Points, in no order, along strands that fork, close into loops and pass close to each other.
In the rows, zero is written as 128.
Points whose rows are less than 116 apart are linked; no others are. Some points are linked to none.
Fopo: [157 114 166 133 117 121 215 155 159  86 194 100 157 164  66 114 151 147
  94 173 149  75]
rir: [130 129 174  93 184 120 132 132  68 123  84  75 118 149 122 125 163 143
 103 157 158 114]
Lig: [188 137 159 152 121  98 136 142  94  78 167  97 106 129 114 139 143 157
  85 199 112  80]
Maka: [108 103 124 138 150 166 141  68 109 120 105 111  94 187 165 152 174 103
 137 126 147 101]
Botus: [127  87 121 143 125  93 110 123 170 119  59 155 115 117 117 156  91 122
 147 156 123 170]
Kigid: [133 130 166  90 165 116 147 141 113 100 129  82 146 131 100  90 132 144
 114 194 137 109]
depat: [155 122  69 106 144 179 123 113 122 173 118 149 106 172 103 150 131 146
 178 102 173 141]
vopir: [173 100 185 112 140  72 113 115 109 137 163 178 152 119 153  89 109 179
  95 206 119 146]
kenam: [ 99 121 126 103  92 104 152 141 119 164 146 162 154  83 158  57  96 195
  63 119 113 138]
Vuvom: [ 87 133 162  82 125 176 109  96 125 102 134 115  97  92 137 136 141  78
 102  84 117 113]
Mem: [156  58  97 138 122 129 145  70 161 117 175 169 146 156 176 163 148 108
 130 103 114 144]
labud: [134 188 173 104 144 109 125 171  69 172 115  55 156 143  90 125 142 147
  82 114 177 149]
puze: [128 151 143 117 144 180 141 113  93 164 105 111 127 154 148 148 116  98
 122  88 154  94]
Fuguv: [128 103 123  81 158  93  88 118 130  94  97 123 125 116  96 133 168 159
 140 122 142 145]
Nuri: [168 131 171 134 118 116 108 108 108 111 101 159 121 119 139 177 131 108
 125 144 147 136]
Des: [126 124  72 191  95  96 194  90 104 122 132 165 161 136 160 193 108  79
 169 120 129 119]
Mures: [ 95 152 155 143 104 172 113 160 111 122 149 101  99 126 172 134 195 110
 124 125 138 130]
fepo: [ 78 114 181 113 142 153 140 119  98  76 119  77  86 105 132 127 193 130
 121 131 109  94]
bepob: [106 111 121 139 140 140 161 103 103  74 137  91 107 151 168 135 198 129
 127 129 121  75]
mor: [111 110 152  96 148 184 177 158 130 128 169  89 112 166  71 145 195 137
 105  74 154  87]
niz: [117 148 167  79 134 142  96 180 159 130 158 114 141  93 107  77 100 115
  94 160 112 148]
Velam: [116 125 156 156 106 149 103 113 129  91 134 119  83 115 197 152 176  89
 132 158 107 140]
zafa: [ 93  70 109 163 155  73 116 183 174  85  97 115 110 154 124 103 144 155
 122 150  98 118]
rep: [153 145 208 124 143  71 152 154 100 114 125  42 130 138  76 107 115 137
  90 209 133 135]
daseb: [106 192  75 161 105 113 131 153 108 150 123 135 159 112 177 110 110 124
 131 113 140  94]
Kodos: [ 63  99  82 131 106 119 101  63 149 129  99 164 100 139 118 134 113 110
 123 123 139 148]
Bet: [152 154 190 136 127 154 129  96  87 133 130 111 154 131 130 165 142 105
 132  50 131 100]
mitiv: [151 146  83  97 173 148 105 156 131 201 104 131 103 130 103 107  79 139
 167 136 136 173]
zokat: [167  84 131 114 118 137 157  69 132 127 165 211 157 135 148 177 116 146
 129 123 148 128]
sopin: [163 102 158 162 124 108 122 103 130  72 125 120  80 107 159 174 140  89
 143 169  65 119]
melu: [131 134 169  76 144 107  89 122 111 155 163 165 163 103 160  78 101 137
  98 194 137 147]
Naluk: [133 121 151 120 131 159 214 160 161 107 183  92 154 160  68 134 164 121
  94 103 135  71]
fet: [178 173 106 159 126 159 105 162 142 167 179 151 146 134 153 127  96  85
 161  95  97 142]
pofel: [ 84 146  99 114 113 177  94 157 125 137 130 102  76 130 134 107 170 134
 145 118 143 143]
fudi: [138 143  94 149  99 156  91 142 141 144 168 150 117 128 172 140 144  99
 141  90 116 145]
Masos: [153 150  81 129  91 170 178 113 142 110 163 100 154 127 146 148 169 132
 178 100 117 113]
fol: [126 127 143 122 124 135  97 130 126 156 156 185 142 112 189 107 112 122
  95 151 135 136]
Zum: [169 124 144 134 120  93 103 178 153 123  92 115 150 138  99 149 125 167
  83 140 152 168]
larod: [194 135 164 122 117  71 111 117  98  94 171 139 149 118 119 102 131 175
 105 203 142 118]
Saf: [119 121 201 136 146 103 101  94  90 101  93 139 111  95 125 171 122  79
 122 103 110 116]
gel: [154 182 207 128 137 107 131 163  87 152  99  51 161 129 106 103 107 118
 101 167 151 141]
Vafu: [147 113 125  81 126 153 166  79 124 151 135 176 155 126 132 137  95 166
  95 147 174 117]
nuf: [178 146  92 132 154 148 104 141 137 174 179 196 116 128 109 118  74 126
 173  95 106 155]
nuki: [105 163 103  97 120  89 136 151 113 144 151 131 180  92 121  63 109 189
  96 147 143 121]
mel: [162 160 127 133 104  93 110 137 111 135  83 141 159 110 107 165 124 140
 123 115 175 152]
zon: [ 99 160 189 116 138 132 109  91  58 141 107 132 141  88 110 160 126  94
 157  61 132 122]
lisur: [155 130  90 154 110 136 193 100 141 119 142 145 174 132 154 160 125 110
 188 139 111 109]
Fili: [100 154 136  89 160 118 109 160  77 153 101  82 128 143 125 118 158 140
  81 116 184 120]
beluk: [ 95 110  89  99 152 131 138 108 126 159  53 101 101 154 134 129 118 149
 100 155 184 149]
bar: [112  86 141 157 146  95 129 159 153  68 151 130 111 126 155 121 160 144
  89 158  93  98]
Vev: [128  90  83 108 115 113 167  91 127 162  95 173 152 117 124 127  84 185
 106 118 155 136]
Terob: [ 70 120  63 139 126 137 116 157 162 157 120 123 109 121 126  68 101 163
 136 123 108 142]
mip: [105 122  67  81 154 148 102 113 144 187 105 132  73 110 106  95  82 153
 128 128 140 190]
sazir: [138 140 209 130 128 179 123 151  87 141 137  89 118 146 144 146 208 141
 132 140 147 125]
Foto: [ 61  94 119 125 128  98 154 168 152  84 141 118 110  94 136  79 160 178
  93 185 106 112]
dedum: [189 166  68 133 161 175 131 152 136 164 139 143  85 129  83 105  82 153
 176 105 128 163]
siba: [156  99 106 156 113 123 126 130 196 115 126 136 152 137 127 160 108  83
 139  77  87 148]
Tigen: [ 75 138 112 163 133 134 139  83  93 150  84 108 115 151 144 149 142  55
 210 118 112 126]
Begu: [120 152  63 156 112 107  68 147 133 164 109 162 105 119 110 130  96 135
 136  78 140 169]
tuta: [133 146 150 117 141 145 144 143 121 134  74  87 139 125 102 120 129 119
 188 126 118 113]
lisot: [151 124 128 163  96 135 142 149 148  86 126 112 134 147 127 167 176 154
 114  99 144 119]
tafav: [149 126 180 138 112  90 173 159 123  75 203  96 122 124  75 104 144 156
  72 218 141  95]
rarip: [ 60 115  92 120  97 146  78  90 138 120 115 137  73 136 142 111 178 137
 136 137 140 156]
dup: [114 119  66  90 139 109  90 113 121 178 118 170 111 108  92 127  76 159
 114  83 161 182]
gufot: [113 123 109 143 145 128 138 116 135 124  92 121 129 140 131 133 140  91
 230 144 103 121]
Fuda: [137 103 118  91 179 106 151  96 101 151  61 127 136 146 126 145  93 142
 116 164 170 123]
segu: [ 97  96 112 149 102 112 169 140 165 139 145 158 160 120 158  89  98 180
  64 101 104 115]
von: [143 157 204  97 124 143 101 145 137 112 149 101 158 109  96  89  91  81
 134 149 103 125]
dat: [ 75 131  79 151 137 135 124 200 192 135 127 105 116 117 110  83  84 121
 106 100  80 125]
govi: [155 123 148 147 115 117 118 162 191  81 168 128 168 121 128 128 129 107
 116 117  77 130]
kalet: [131 120 166 114 158 154 135 161 102 111 150  88 127 171 112 134 216 151
 138 112 149  94]
Vulop: [161 124 116 136 124 137 115 154 140 198 187 201 144 132 146  69  92 167
 144  90  78 151]
Ler: [146 168  94 117 103 155 133 144 141 124 123 121 136 106 105 122 141 144
 195 118 124 134]
nasi: [ 96 135  83  94 146 130 137 140 132 142 144 140 153 117 137  75 119 167
 152 138 128 103]
fozu: [134 122 169 116 107 133 117 162 178 114 201 151 174 108 125  79 103 127
 101 157  98 130]
pubu: [132 178 129 129 114 147 156 145 112 130 136 106 160 139 142 124 116 109
 117 109 143  82]
Bofaf: [121 164 125 149 104 145  83 145 128 167  75 124  93 114 119 150 112  99
 154  92 130 169]
vebuf: [171 118 151 156 118  80 116 139 163  91 100 156 157 107 101 159 103 121
 169 144  97 145]
bis: [110 141  71 183 110  83 150 105 111 137 116 171 163 131 170 150 109 120
 136  98 150  97]
zavig: [122 117  45 178  84 142 136 113 193 141 122 131 115 140 118 150 100 108
 162  82  93 164]
zukit: [136  82  96 133 142  88 171  87 128 128  91 173 138 135 127 146  90 163
 147 162 140 114]
nage: [127 169 156  85 125 164 109 115 125 121 152 133 128  83 108 120  99  80
 130  99 107 115]
Rogo: [129 103  79 159 105 138 110  81 146 135 153 140 122 161 167 163 164  78
 151  94 118 158]
Rud: [ 75 115 120 116 105 159 125  70 143 112  91 121  87 119 129 150 113  81
  78  96 143 125]
Muze: [ 95 107 135 163 135 122 113  62  93 129  83 141  92 170 151 171 148  69
 152 134 142 129]
malev: [116 179 127 174 127 175  85 157 108 171 122  99  76 126 149 129 110  75
 145  69 103 152]
fiza: [178 115 175 124 135  97 128  98 132  62 138 142 126  97 100 157 120 110
 162 163  79 109]
Nel: [117  60 105 161 139  74 103 116 177  95  85 151 114 144 127 127 115 150
 134 137  94 132]

A fork is a point with three links, a tip a point with one. Leave the first point through the second and follow the links. Name the first fork or tip that comes.
lisur / Des -> Zum
pubu / daseb -> fepo
fozu / niz -> Mures
rarip / Kodos -> zavig
Mures / sazir -> fol
beluk / Fuda -> nuf

A piece is two or more points that can be reached from each other along the links. Count, over all rows, the pieces, the separate loops (a circle has one, a figure eight two, a Y none), the forks (points with three links) and the tips (points with one).
pieces -> 5
loops -> 1
forks -> 2
tips -> 10

A tip is a point with one link. Name the tips that can be reached along the links from each point below, in the order of the rows.
dup -> beluk, Vulop, malev
Tigen -> fepo, Zum
Kodos -> fol, Foto, zavig
kenam -> segu, dat
